Each row is a point on a tangle of strands that fork, close into loops and nearly touch. The rows are in no order.
(in the rows, 100 means zero)
Two points are linked if the straight distance between their rows is under 59.7. Some points are linked to none.
(269): [116  89  58 101  79  79  98  94 121  68 105 130  94  92  82  92 104 118
 123  86  89  98  89 124  98  73 133  98]
(1333): [108 109 118  98 103 130  81  79  83 101 104  98  88 107 113 106 120  80
 122 112  89 112  87  81 105 130 109  95]
(2029): [131  84  57  92 109 114  96  98 128  98  82 117 112 127  94 108 114 117
  93  78  89 101  94  93 156  90  85 114]
(975): [115 104 108  89  92  92 122 101  93  94 100  86 118  84  89 102  93 106
 106 110  89  85 102 125  80  85 114  81]
(2077): [ 85  94 117 125 107  71 105 104  88 108 111  92 106 104  99  86  87  96
  96 118 124 107  96  90  59  79  96  88]
(42): [129  95  75  99  89 119 112  76 103  87  84 114 110 146 100  88 109 136
  97  84  86  88 114  70 128  79 116 116]
(1462): [112 108  76 121  86  85 106 100 102 109  99  90 104 124  62  92 105  64
 101 130  91  77  66 111  79 114  93  85]
(1310): [112 114 114  68  74  95 135  95  84  96 113  86 112 107 115 106 113  79
 120 122  81  80 101 140  90  90 114  85]
(246): [101  78  86 115 128  91  92 126 100 124 104 112  90  85 126  90  99  84
 108 116 126 137  91  72  93  83  96  90]
(631): [107  83 113  91 105  88  99 116 100  92  93 112 100  99 105  93  92 142
  77  91 124 111 121  91  96  55 111  96]
(1468): [ 83  91  86 115  78  89 122 110 120 108  93 101 125 121  88 107  91  96
 115  64  86  96  87  93 128  46 128 107]
(1665): [ 58 109  80 108 102 109 112 102  85 129 103  93  81  89 128  85 107  48
 104 103  89 141 113 119  71 115  79 124]
(1398): [101  72  55 134  83 103 104  88 112  86  86 118 119 128  97 110  90 110
 117  77  80  87  74 107 153  84 121 130]
(1325): [125  97  45  90  91 103 110  87 103 100 101 112 118 149  88 102 111 104
  84  88  94  82  96  87 122  40 107 118]
(1235): [ 73  85 133  94 123  99  76 119 105 106 104 114 118  77 120 117  88 108
  69  82 144 113 115  90  95  93  71 105]
(1488): [130 115  87  88  74  76 117 112 100 101  99  92 107 107  95 102 115  75
 115 118  76  81  77 132  69  89 122  87]
(117): [ 94  98  85  83 110 117 107 119  94 121  90 116 101  47 100  91  91 103
 105  94  95 117 116 118  80 110  77 105]
(473): [104 110 103 130  97  73  98  77 103 100  76  95 124 122  65  99  93  76
  75 115  96  64  73  98  82 108  80  91]
(2191): [110  99 138 105 125  97  80 106  96  82  95 104 117 106 116 115  84 136
  66  80 130  87 108  86 105  98 100  91]
(1313): [ 70 109 124  82  88 131 110  91  86 110  95  99 125  86  99 108  96 106
  79  85  85 102 126 118  86  93  87  93]
(268): [122 113 129 120  99 103  82  77  78  79 102  95 105 113 105  91  94 122
  83 121 107  74  94  81  89 132 107  88]
(1003): [108  93  99 110 105  92  73 125 101  89 108 113  68 119  86  87 105 105
  95 125 119  93  79  90 104 128  79 103]
(348): [ 97  90 124 122 126  70 106 108 119 111  73  99 126 103  92 109  83 106
  72  72 109  90 100  94  83  81  92  92]
(2172): [ 89  92 108 115 137  81 100 108  98 121  80  93 127  58 107 103  86 102
  95  83 118 110  96  97  73 104  70  93]
(488): [ 87 103  78  93  84  91 137  93 109 102  99 105 127  57  93  83  89  88
 123  89  79 106 115 132  76  81  96  89]
(33): [ 52 111  81 110 107 100 110 101 100 128 114  80  72  81 110  84 106  49
 111 106 100 135 105 104  87 111  88 127]
(1610): [120  92 100 110 108  97  99  94  94  97  81 105 114 144  90  99  97 114
  70  93  96  83  99  84 109  72 109  94]
(1139): [ 76 118 112 102 107  81  82 123 127 110 122  93  63 111  87  87 103 103
 105 110 103  86  91  78 108 137  93 117]
(312): [126 106  76  86  86 108  98  96 105 110 111 100 119 114  95 117 125  74
 120 103  66  95  76 109 106  83 129  81]
(1374): [ 69 123 132 110  98 113  77  92 101 110 131  92  80 116 114 104 108  99
 107 126 106 100  97  64 124 117 104 112]
(498): [121 116 130 104  93 108 100  81  75  77 108  79  89 105 123  95  99 115
 107 123 102  85 101  85  76 147 109  92]
(905): [ 89  95 118 129 126  87  63 111 119  98  91 107 102  98  95 120 110  97
  95  97 118  92  75  92 104 125  71  96]
(1435): [133 122  80  91  57  68 117 103 106  90  92 108 108  99  85  97 110  91
 107 116  77  65  89 123  75  78 132  93]
(1974): [ 80  82 112  78  99 113 103 110  99 112 110 111 105  95 113 111  98 111
  73  91 121 136 122  88  99  56 107  91]
(446): [ 52 108 129 124 112  81  77 104 119 126 121  91  98  85 107 107 106  99
 101 107 124 106  92  69 110 106  85 105]
(74): [113  96  79 115 125  85 123 116  91 115  96 109 120  72 109  82  79  96
  96 109 104 110 109  91  78  66  99  79]
(520): [106 123  91 111  76 101 110  80 108  89 114  86  89 126  84  78 105  98
  97 134  87  70  85  72 106 152  79 105]
(1238): [125  84  67 112  99 115 120  81 114  95  75 112 118 148 104  98  99 133
  99  83  92 100 109  73 144  82  90 141]
(275): [ 42 120 108 106  96  83 115 109 118 129 134  87  82  94 115  83  92  85
  96 114 117 123 115  65  92 106  92 120]
(812): [128  82  36  98 101 107  93  89 131  83  89 124  98 124  86  95 110 127
  99  78  95  96  94  99 152  92  98 123]
(971): [105  87  93 115 125  77 125 111  93 116  92 109 131  77 113  78  76  96
  85  95 113 108 112  78  77  55  97  81]
(1478): [107  81  76 122  77  97 113  85  93  59  90 105 100 114  99 104  76 104
 117  65  87  82  91 122 124  83 139 111]
(712): [109  94 107  90 111  91  98 134  88  95 112 100  64  83 107  89  87 104
 106 115 123 109 101 111  74 124  92 105]
(374): [ 59 112  92 101 109 102 103 103 102 116 118  68  57  88 107 101 114  56
 120 106  97 126  99 117  92 121  96 128]
(2132): [ 68 102  87  90  76 108 135  94 105 108  94 115 128  67  93  87  91  90
 111  75  77 110 119 126  81  74  88  91]
(862): [101 111  82  79  82  99 117  95 113 109 116  99 121  89  95 121 119  76
 132  93  66  99  82 120 107  72 130  85]
(807): [106  84  60 121  91  94 108 102 129 103  77 113 125 130  86 112  93 107
 103  74  75  94  80 100 149  75 108 122]
(950): [ 94 109  91  68  80 103 129 108  93 119 105  92  93  89 116  92 108  80
 114 109  78 116 112 161  78 117  88 109]
(1225): [105 105 105  76  98 144 117  84 103 101  97  88 111  67 104 123 103  95
 114  81  75 105 111 111 123 116 110  86]
(2071): [ 72  98 116  82 106 142  80 106  89 118 112 108  97  77 115 118 111  77
  77 100 114 127 118 108 100  93  86 117]
(21): [ 97 101  92 107 104 120  65 107 101 111 117 106  64 120  94 103 128  63
 116 123  97 113  77  93 131 116 100 106]
(424): [132  91 120 103 100 103  95  93 105  72  68 105 103  91  99 100  80 149
  82  81  95  75 119  87 119 121 119  99]
(2242): [122 121 115  82  77  95 133  94  83  90  98  84 108 103 105 101 106 100
 111 121  84  77 109 129  84  94 115  78]
(2130): [128 100  72 120 120  68 119 117 107 114  85 117 120  68  96  76  80  90
 108 107  87  96  98  91  75  74 108  77]
(1349): [135  96  82 112 116  75 103  58  97  72  88  92 115 135  83 110  90  93
  61 115 113  85  89  80 116  94  68 105]
(381): [ 84  88 126  95 132 108  76 106  97 112  96  92 105  65 102 131 102  87
  99  83 117 111  91 100  98 114  74 103]
(1172): [ 62 110 139 120 109  84 103  78  76 101 111  72 123 104  94 109  91  99
  90 100 113  81  97  98  74  95  96  84]
(637): [ 75  97 107 119 106  81  86 127 119 117 127 106  66 103 107  74 100  96
 113 118 124 126  96  67  98 104  92 108]
(2058): [104  90 128  86 107 120 105  97  88  87  98 100 111 112 118 104  94 142
  86  77 108 100 128  82 123  76 113  98]
(2184): [ 81 116 117 131 109  86  80  82 115 102 101  98 115 117  84 104 106 102
  93 115  99  73  76  75 115 128  69  92]
(472): [124  87  68 100 113 104  75  98 107  97 102 108 104 129  82 103 119  96
  84 118 111 111  76  91 122 100  72  94]
(1063): [119 110 105  78  77  96 128  96  88 102 125  82  88 126 129 103 118  66
 130 125  80  90  91 137  91 110 119  88]
(2276): [134 100 109  83  96 128  89  93  84  81 101 109  93 124 114  95 118 141
 106 100  98 103 114  82 107  95 127  93]
(1782): [100 107  99  80 108 113  98 106  94 118 100  83  90  75  93 119 112  85
 117 110  89 111  92 131  89 116 101  96]
(144): [118  96 107  72 110 144  87  91  94 100  94 107  98  88 115 116 113 102
 120  78  88 122 115  75 135  98 122 103]
(1495): [118  75  45 112  86  91  89  95 125  71 101 130  88 115  85  97 103 119
 114  74  87  94  86 115 121  74 127 116]
(1548): [120  89 112 107 112  99  93 107 118  84  68 108 104  98  96 109  92 141
  81  81  99  80 109  94 128 106 111 102]
(200): [119  88  58 101  92  77 105 107 119  85 102 127  99  75  91  83  99 112
 127  91  93 114  95 114  96  69 129  94]
(991): [ 86 106 132  98 107  94 116  93  76 102 103  81 126  95  98 104  85 105
  83  96 104  88 105 109  66  84  95  87]
(1887): [143  94  66 102  83  88 108  68 110  77  69 122  95 122  83  94  78 131
  72  91  88  67 120  94 129  88 101 119]
(894): [124  84  74 111 128  90  96 135  97 121 105 120  87  76 123  82  91  87
 116 120 114 132  99  79  94  84  98  87]
(1319): [ 89  97  89 118 100  93  78  88  99  97 115 108 100 149  91  91 120 102
  83 127 115 105  83  68 113  82  81  90]
(1912): [ 98 112  97 119  82  92 100  95 106  89 113  83  82 125  78  82 106 102
  94 131  88  71  79  90  96 145  91  96]
(1538): [108 105  77  89  94  87 135 110 108 108 107 107 119  64  96  89  92  85
 128 104  85 113 104 118  80  68 111  91]
(1069): [102  90  89 118  91  97 117 110 118 107  79 107 127 125  91 111  90 104
 106  65  83  88  89  95 137  70 119 105]
(1675): [ 91  90  92 107 103 103  77 101  99 115 111 109 100 138  94 104 121  89
  95 116 119 119  82  79 104  71 107  85]
(2096): [ 83  99 114 110  97 103  87  94  88 113 120  96  92 138 109 104 119  85
 102 124 115 114  88  79 102  72 114  85]
(1370): [132  93  97 112 123 101  73 106 119  79  67 107 115 107  94 123 103 105
  70  90 107  84  82  91 117 132  66  96]
(501): [ 95 115 135  95 105 128  85  72  71  93 108  79  94  79 121 115 103  91
 120 104 106  94  97  84  98 159  99 116]
(1270): [110  85 112  94 106 106  94 107  98  96  94 107 102 126 112 104 102 149
  78  84 120 100 122  79 120  61 117  97]
(1006): [119  98 120  94 106 119 109  87  93  96  85  80 121  90  99 110  97 112
  97  84  80  80  99  95 101 115 117  76]
(1065): [ 66  91 114  86 115 127  69 116  94 112 112 103  90  70 116 117 109  70
  89 107 128 123 109  97  99  95  79 130]
(723): [ 94  93 118 122 131  76  98  99 108 116  83  83 125  89  92 113  88 100
  86  79 106  96  86  98  78 100  87  85]
(1609): [105  83 112  98  86 128 125  77  96  67  86  96 108  91 108  97  85 128
 123  64  87  99 114  96 133 106 123 104]
(1453): [ 81 105 106 123  97  84  75  95 116 101 121 112  97 140  89  88 117 112
  78 134 119 100  85  63 124  93  72  97]
(540): [115 102 106 113 100  88  93 103  89  99 100  91  87 116  84  91 102 103
  96 125  99  83  80 110  74 113 108  87]
(1008): [ 70 108 110  80  93 151  89  97  93 120  99 109 103  78 115 118 119  74
  79 101  93 129 123 122  99  87  93 111]
(1861): [115  97 113  86  91 106 109  97 102  75  84  95 102  59  88 103  86 137
  88  92  96  77 120 119 100 112 109  88]
(643): [123  79  41 105  93  88  96  92 125  81  87 127  96 123  83  99 101 127
  96  79  92  93  96 114 131  73 106 122]
(564): [129 113  75  99  69  74 111  96 110  84  84 113 112 105  73  95 100 104
 101  98  80  68  93 114  88  70 129  93]
(830): [107  88  96  98 112  88 105 110 122 108  83 100 115  68  75 100  89 115
 101  77  89  97  96 113  97  92 111  88]
(321): [114 108  93 112  87 106 103  62  93  81 109  91 107 125  84  80 109  94
  96 133  98  93  80  64 109 144  71 103]
(1359): [ 59 112 102  94 100 131  99  87  79 121 107  70  88  84 114 119 122  56
  94 110  89 122 110 133  98 118  89 124]
(343): [124  88  83 100 124  89 108 141  89 114 100 112  81  68 108  74  89 107
 110 114 109 125 103  95  83  98  96  91]
(1164): [136  91  95 105 112  78  89 129  98  96  89 116  88 101  89  82  87 120
  86 121 118 108  99 105  73  96 106  99]
(596): [129  99  83 115 110  65 106 110 111 116  75 110 116  87  76  83  91  97
  96 111  92  91  85 106  71  87 107  88]
(190): [ 93 100 110 129 101  68  99  94  95 108  87 102 123 131  78  88 104  79
  83 104 113  85  79  82  78  58  98  85]
(2095): [144 101  64  88  93  99  94  94 105  90  88 118 103 124  78  96 109 118
  80 110  86  88  96 104 107  83 107  94]
(1979): [105  96 111  77  99 116  99 111 104  83  90 100  97  52  88 105  91 129
  92  92 104  88 118 121 108 116  93  95]
(222): [ 97 101 101  90 102 109  84 116  99 100 113  81  46  95  99 107 110  75
 124 106 101  97  84 111  98 145 106 109]
(273): [118 111 132 122 109  85  87  77  83  78  94  96 115 114  98 101  85 122
  62 105 113  67  99  85  86 116 105  92]
(1442): [123  96 108 117 112  63 102  90 114  94  56 110 119 126  74 109  80 103
  49  89  95  72  97  98  93  97  89  96]
(584): [ 91  94 125  94 125 118  84  95  90 109 103  86 106  84 102 119 101  96
  88  86 106 103  96 102 103 106  91  86]
(678): [103  88 103  68 105 130  87 105 103  94 102 116  93  85 111 116 110 112
 110  82 105 116 124  89 147  78 114 105]
(1744): [ 88  92 102  88 109 113 103 106 107 131 104  89 118  83  97 121 106  80
 100  86  95 123  97 108  99  74 110  85]
(469): [136 100 110  79 100 120  86 112  71  80 108 110  81 108 126  99 114 134
 108 117 107 101 111  91 104 109 119  97]
(1720): [121  91  99 121 112  70  79 125 101  92  99 117  73 113  94  74  90 110
  90 119 127 101  84  92  75 117  90 102]
(1360): [ 84  99 118 118 105  73 105  96  92 117 101  96 115 113  97  95  98  82
  97 110 120 106  89  80  68  62 105  81]
(351): [ 93  98  80 121 107  73 106 116 103 118 103  87  72 102  86  77  98  79
 126 115  98 110  75 106  72 124  98  92]
(2214): [ 97 111 109  69  95 120 107 117  76  97 102  89  92  76 107 107  94 109
  97 113  98  96 113 132  81 131  86 103]
(2110): [ 71 103 107 121 104  76 106 122 103 107 128  92  71 110 112  70  89  95
 113 119 120 121 101  80  78 103  99 102]
(1932): [ 77 112  85  96  97 115 119 111  84 139  99 109 100  85 126  84 102  63
 107 105  79 133 119 126  67 106  84 109]
(1748): [ 67 117 120  80  89 133 100 100  81 117  84 110 111  79 108 108 102 107
  82  90  81 103 125 131  74 120  79  98]
(641): [134  93  85 103  99 111  96  59  98  80  91  92 123 119  84  96 109  91
  87 118 102 102  76  71 115 127  70  99]
(304): [134  96 101  95  98 123 104  78  96  82  83 113 115 136 108  91 107 144
  93  90  92  94 114  70 116  86 122 109]
(1204): [ 58 112  96  97  97  91 119 104  88 102 116  94  69 101 131  65  93  80
 100  93  97 117 128 116  59 131  77 114]
(369): [ 87 116 100 133  92  68  96 101 111  98  98  82  87 112  72  82  94 102
  94 122 102  68  79  99  78 143  89  99]
(1415): [ 91  86  91 130 114  73  85 124 114 123 111 119  80 108 115  78 105  87
 109 124 126 129  85  64  99  93  88  97]
(1441): [121  83  81  96 103  90  82 120 125  89  85 125  96  89  84  97 106 134
 105  84 102 106 100 107 120  78 116  97]
(1603): [ 68 115 119  96  95  96 109 108  70 105 108  91 101  93 110  87  84 106
  89 103 110 104 116 126  52 129  69 104]
(327): [ 93 105  91  72  99 114 111 119  96 106 113  91  56  94 123  79 107  61
 102 102  94 129 119 140  72 126  86 127]
(1459): [ 89  80  99  91  79 132 116  85  94  67 100 104  99  91 102 107  85 119
 113  68  99 113 123 115 138  87 113  96]
(729): [ 74 118 110  81  95 143 102  89  82 124  99  87 106  87 114 121 117  68
  91 105  77 122 115 136  96 106  95 113]
(198): [130  90  98 109 118  93  91 115 130  85  59 118 109 120  93 111  92 134
  68  75  97  85 107  95 129 104  94 109]
(465): [ 82 114 101  70  66 109 130  99  96 125 103 107 114  84 113  95 112  78
 112 110  68 114 121 153  80  88  90  98]
(745): [ 94 103 108 108  99 101  75 117 103  94 119 104  62 118  94  87 107 104
 105 121 114  86  85  86 112 135  91 108]
(2232): [ 76 135 121 112  88 103 105  74  96  96 117  68  90 106 108  98 104 106
 124 116  86  73  95  74  96 165 106 103]
(1400): [ 68  99 121  96 112 108  71 117  97 110 120 102  74  76 115 106 100  75
 100 110 139 122 104  92 100 107  78 132]
(920): [ 86  88 125  81 123 104  86 124 104 102  93 113 115  66 110 109  84 119
  76  78 131 111 121  98  95  98  75 105]
(2277): [ 50 130 104  81 107  80  89 111 108 113 114  72  67  83  90  90  94  95
 113  87 102  92 115  93  98 150  87 136]
(1471): [123  98 106 101  86  97 119  89 106  69  80  93 103  74  83 104  83 129
  91  94  90  72 117 119 101 100 122  85]
(816): [ 61  93 107 103 132  98  78 105  95 127  87  91 109  55 105 119 100  76
 101  88 120 116  93 101  90 123  59 119]
(335): [144  89  97  99 121 108  77 112 125  77  61 115 109 104  99 118 105 116
  71  80  97  82  99  82 129 129  76 107]
(1786): [ 93 102 107  81  98 110 105 101  92 117 115  92 109  97 100 117 107  78
 110 105  94 120  98 118  94  70 114  86]
(2030): [141 101  80  96  95 108 116  64  92  85  87  97 136 143  90  95 103  88
  85  99  92  91  92  68 109  88  95 105]
(746): [ 71  89 136 101 115 100  63 105 101 101 115 107 103  88 126 120 102 101
  81  98 153 112 108  82 110  99  83 106]
(255): [ 71  77  81 111  76  97 126 105 121 105 104 102 123 107  98 114  90  97
 119  65  99 111  95  98 134  45 128 108]
(546): [120  96 137 108 125 109  81  98  97  81  89 107 117 115 124 108  94 128
  77  75 113  89 103  67 121 113  98  99]
(307): [ 74 103 114 119 105  71 118 113  86 104 129  93  89 100 115  71  83  99
 101 120 129 118 108  85  65  93  91  96]
(1512): [ 86  88 114  76 122 113  82 120  98 114  87 108 111  56  99 118  93 109
  93  79 116 106 111 110  97 111  70 113]
(1503): [ 65 113 138 130 111  72  93  83  87  99 116  80 120 100  96 103  87 116
  87 106 125  80  91  92  85 105  91  88]
(239): [ 51 108 118  97 101 102  82 116 103 108 135  99  67  83 116  89  90  81
 100 101 135 114 123  89  98 115  81 142]
(618): [ 84  85  90  99  80 109 118  95 100  68 109 108  98  91  96 100  85 118
 116  72 101 113 117 132 119  70 114  95]
(1050): [117  94 107 118 111  61 104 104 117 105  63 112 121 114  77 105  77 110
  59  81  98  80  98  94  84  75 105  94]
(1292): [122  83  84 129  68 107 120  67  89  58  74 104 107 110 107 102  75 108
 125  70  86  85  98 105 121 107 139 121]
(1324): [ 79 115 107  79  88 110 108 111  76 110  89 102 104  79 108  93  94 113
  92 104  90 105 119 142  59 136  72 107]
(1722): [ 90  94 123  82  85 123 123  95  85  95 105  92 113 102 107 107  90 117
  90  76  96 100 128  93 117  62 114  87]
(662): [137  99  81  90  93 103  89 110 106  93  91 109  96 101  84 103 109 117
  96 114  88  90  94 112 104 101 116  88]
(1173): [124 103  81 102  91  70 111 107 110 104  82 114 112 102  75  87  96  99
  98  97  91  88  94 107  84  64 123  95]
(901): [ 50 112 112  99  99  92  89 109  91 106 133  95  80  89 116  81  83  95
  99  99 133 114 117  98  77 121  70 127]
(51): [106  93 116 106 118 114  70  88  94  97  98 106 108 130 108 111 115 101
  90  98 109 104  85  70 119 101  98  84]
(1014): [126  85  89  85 126 129  61 103 112 112  89 118  97 105 103 125 131  81
 107  93  97 108  85  84 140 106 101  96]
(1566): [ 95 100 114  92  99 115  94  93  83 111 119  91  93 121 116 116 121  81
 112 117 103 121 104  98 101  72 119  85]
(633): [ 78  91  87  82  73 118 117  93 107  83 115 118 104  77  97 103  98  99
 115  78  93 128 123 132 109  65 105  94]
(1843): [ 88 109  88  71  94 105 121 112  96 115 106  83  71  95 119  91 105  71
 114 103  87 123 114 152  71 132  84 113]
(2025): [ 62  96 100 124 133  78  96 102  93 133  94  86 113  63 110  99  94  84
 102 103 116 119  94  90  78 117  65  98]
(1009): [ 44 117 123 113 106  71  97 102 120 139 124  89  95  93 108  89  93  98
 101 116 120 107 100  59  97 101  91 111]
(1674): [132  93 103 114  78  97 115  74 107  65  68 104 100  97  88  95  79 131
  91  84  80  66 117  94 116 112 125  94]
(389): [ 47 118  92 107 101  90 118 107 113 124 132  93  72  86 128  71  93  72
  94 109 111 135 126  69  91 105  85 125]
(1690): [ 77 107 130 108 108 100  82 113  87  96 122  91  82  93 111 105  94 107
  98 115 127 102  95  99  87 114  90  98]
(201): [ 49 128 115 106  99  83 105  94 108 120 114  64  80 103  88 100 107  94
 113 110  80  80  98  89  97 137 104 106]
(1602): [118  98 116  75 113 148  92  89  97 102  93  95 101  80 110 119 113  94
 118  85  91 108 101  88 125 112 118  94]
(1490): [ 96  83  87 109  79  90 118  91  98  64  94 104  99  93  85  93  81 110
 114  69  95  93 108 126 111  67 125  97]
(1758): [ 99 106  87 130 100  71  97  89 110 107  90  96 114 116  60  90  99  78
  87 123  98  77  65  99  90 110  67  94]
(15): [ 78 104 121  83  86 128 123  90  92 105 103  96 122  90 103 110  87 102
  92  75  87 103 132 108 103  76  99  86]
(2213): [103 108 109 105  86  89 109 105  88  93 121  77  77 125  99 101 104  90
 113 127  98  90  89 118  80 118 109  84]
(370): [116  87  93  93 114 121  58 109 103 111  97 115  84 115 100 118 130  80
 106 112  99 110  81  89 131 107  96  99]
(1132): [103  96  86  88  75 107 114  90 101  87 108 104 107 122 110 105 118 112
 123  84  86  97 112 100 119  46 140  90]
(626): [115 109 120  82  96 118 109 103  76  83 105  84  96  87 106 111  98 119
  97 116 101  83 108 120  88 126 107  85]
(110): [ 94 110 102  70  83 114 118  99  99 116 123  96 108  95 118 115 115  83
 113 111  83 124 116 130 103  59 119  91]
(301): [ 80 110  93 101 106  89 129 113  90 100 123  91  65 101 129  60  83  77
 108 101 110 120 124 107  63 116  77 101]
(1836): [112 108  95  77 101 125 101  99 103 112 102  85 101  66  96 123 112  92
 123 101  77 103  98 125 105 112 118  86]
(1465): [105  90 127  94 108  87  98 108  91  98 102 106 108  90 103  96  83 129
  72 101 123 108 116  96  79  74 101  95]
(1696): [ 78 129 133 107 103 111  90  75  87  94 115  76  90  87 115  97  99 105
 120 110 107  78 100  79 105 163  95 115]
(1868): [149  97  65  88  93  87 101  77 106  83  78 115 108 127  80  99  98 124
  65 111  92  78 108  95 118  78  99 107]
(1789): [ 78  91  89  82 100 114 107  98 120 131 109  93 120  76  95 126 105  72
 108  74  80 129  95 109 120  64 118  93]
(371): [127 106  70  91  94 116  92  92 101 110 105 104 118 126  87 112 120  83
 104 106  78  97  76  98 108  82 113  83]
(76): [136  90  88 104 122  79  90 132 109 107  87 121  92  78  98  78  90 126
  98 110 108 119 100  97  90  86 104  93]
(588): [140  88  57  99  83 105 125  63 111  83  77 107 118 129  94  89  85 123
 102  90  89  96 105  80 134  99  96 150]
(709): [ 74 128 112 107  86  86 120  81  96 102 113  59  78 116 100  96 107  87
 120 122  78  73  91  95  97 145 105  92]
(1719): [117  83 102 110  81 121 120  73 106  73  73 100 111 103 101  92  83 124
 126  68  85  99 103  87 133 113 133 117]
(2162): [ 87  86 134 108 117 105  60 103  97 100 105 106 103 114 120 124 106 106
  84  95 131 103  98  67 119  92  93  92]
(1686): [101 103  96 106 105 114  78 109  99 112 111  90  64 111  92 104 123  66
 123 118  94 108  75 107 111 125 106 101]
(937): [116  90 111 116 129  87  74 119 127  99  69 110 111 100  93 120 112 104
  80  81 112  94  82  97  98 116  76  92]
(978): [124 106 125  95  86 115 115  93  74  83 106  71  89 101 119 104 101 109
 108 126  95  82 104 107  81 141 113  88]
(2098): [ 77 110 116 126 106  61 100 104  91  95 114  84  85  89  98  75  73 120
  99 112 124  88  98 102  60 130  88 106]
(1633): [112  87  87  82 111 105 103 120 113 107  90 119 106  47  96  92  91 113
 112  94 106 127 109 111  96  91  94  95]
(2129): [ 76 105  94  91 111 114  95 112  95 115 113  72  56  80 102 111 108  56
 124 105  98 113  95 123  97 131  98 124]
(1253): [128 104  80  94 100 115  93  77  89  98  96 105 124 140  88 102 116  92
  99 109  88  97  85  80 117  86 107  88]
(1189): [ 65 100 127 131 116  72  66 109 128 115 106 107 100  95 104 107 107 100
  98 105 130 102  81  74 108 109  72 100]
(660): [ 95 101 120  92 107  96 117 105  86 109 101  82 116  84  93 108  89 103
  96 104 101  98 103 117  70  94 100  86]
(994): [103  86  86  76  99 110  91 123 110 107 104 123  88  55  97  99 101 110
 117  97 105 133 114 107 105  78 105  99]
(972): [ 55 128 114 100 108  82  93 107 110 121 116  73  70  94  94  96 103  99
 112 102  98  90 100  90  99 141  93 120]
(2155): [101 111 107  96  80  94 116  96  97  99 121  80  61 137 116  93 120  68
 131 124  86  91  88 128  91 115 117  90]
(57): [ 87 111  97  65  67 107 126  89 105  99 123 106 118  94 113 111 119  78
 122  99  78 115 118 131 112  50 114  90]
(627): [ 77 110 129  83 109 127  74 100  64  89 120 104  95  81 124 114  88 101
  93 104 125  93 120 109  98 136  75 122]
(2156): [128 103 108  86  97 116  88 116  81  88 120  99  62 123 118 102 113 113
 109 125 110 104  99 105 105 106 114  96]
(531): [ 70 111 104  81  73 113 122  96  99 121  94 114 124  84 106  94 109  82
 107  93  67 111 125 141  81  81  91  86]
(397): [107  74  68 135  82  93 106  96  93  70  86 113 106 119  96 117  77 106
 119  73  87  83  73 121 134  84 134 124]
(2225): [110  95 134 109 118  82  78 111  87  88  98 101 106 100 107 104  86 137
  71  98 130  98 100  96  86  93  96  93]
(1114): [ 69  87  84  87  84 107 121 101 124 119 108 103 121  90  94 119  93  80
 118  69  89 122 100 103 120  46 122  93]
(836): [104 113 119 126 100  72 102  82  89  99  84  91 120 128  71  98  98  78
  77 103 106  64  79  87  78  77  98  85]
(163): [131  85  75  89 117 121  79 107 122 101  82 119 110 114  92 114 119 107
  92  83  90 105  89  91 140 100  98  96]
(1354): [ 91 107 108 130 105  59 109 107  94  99  93  77  93  95  83  84  82 106
  98 116 106  72  85 110  53 131  93  99]
(1041): [139  92  80 112 111  98  99  63 104  79  84  90 120 116  82  98  99  90
  70 117 103  85  83  83 111 122  72  97]
(979): [131  97  98  92  94 125 110  80 105  96  88 102 122 122 101 103 107 107
 122  79  70  97 102  79 122  97 127  91]
(1882): [134  93  89 113  80  92 110  71 109  70  60 118  98 119  91  91  78 135
  81  81  87  75 119  89 122 102 119 115]
(1380): [119 101  69  91  95  80 123 121 110 101 108 119 108  72 101  83  96  99
 130 107  88 117  98 108  82  71 122  87]
(2186): [ 50 117 106 105  84 100 110 106  75 112 113 103  89 101 125  81  92  92
  95  96 106 114 125 124  51 133  71 119]
(175): [ 73 118 124 129  93  88 107  85  91 106 112  82 102 124  84  98 106  87
 105 120  93  67  80  88  87 107 100  85]
(538): [ 93 109 108  93  98 109  81 112 105  82 132  98  35 125 104  90 112  90
 113 112 108 100  99  83 115 129 106 110]
(642): [141 101  67  97 109  87 113  68  95  88  88  90 126 142  80 107  99  85
  72 100 101  83  84  77 118  74  82 108]
(1340): [ 85 108  84  88 103 118 117 113  89 135  92 109 104  60 103  89  99  85
 107 104  84 129 112 126  68 114  78 108]
(805): [ 96 109  82  75  69  93 131  88 104  87 121 108 117  86 102 111 112  87
 134  85  74 103 100 140 100  65 120  91]
(1327): [128 112  78  99  77  92 106 101  94 104 101  89 110 118  80 104 118  73
 102 124  82  75  73 121  75 106 111  83]
(2208): [139  92  98  79  98 112  80 121 104  85  95 109  79  78  88 102 106 126
 109 108  94  90 100 112 110 110 121  88]
(390): [108 107 115  89 100 118  80 113  82  82 134  99  41 119 125 101 113  89
 116 121 116 104 106  93 113 123 108 110]
(1600): [119  94 122 111 116 114  81  84  93  89  89 107 120 128 109 103 107 109
  87  86 106  96  91  60 113 114  96  94]
(507): [119  93 100  69 102 122  88 122 101  82  91 108  86  55  90 110 103 123
 112  99 103  88 110 110 118 115 108 100]
(2144): [101  89  92  69  98 125  85 116 109  99 108 119  82  67 101 108 112 108
 113  88 106 126 121 108 128  75 111 105]

How many points has the smallest loop of links through each point below? Write - if it is on no loop.
(937) | -
(1674) | 11
(1490) | 7

A fork is a point with three links, a tip a point with one. Leave the first point through the second and follow the links. Name the first fork or tip that comes.
(1069) / (1468) | (1786)
(307) / (2110) | (745)
(662) / (2095) | (1674)
(1370) / (937) | (389)
(2242) / (1310) | (540)
(1360) / (190) | (971)
(2225) / (1465) | (1324)
(2156) / (469) | (588)
(374) / (33) | (1782)

A tip is a point with one link. Name the tips that can be reached along the links from each point below, in the order of the rows.
(1495) | (1782), (327)
(1313) | (273), (1442), (584), (301)
(2095) | (389)
(1069) | (1453), (633), (2098)
(972) | (971), (501), (2277), (588)
(2242) | (540), (1503)
(1008) | (1359), (901)
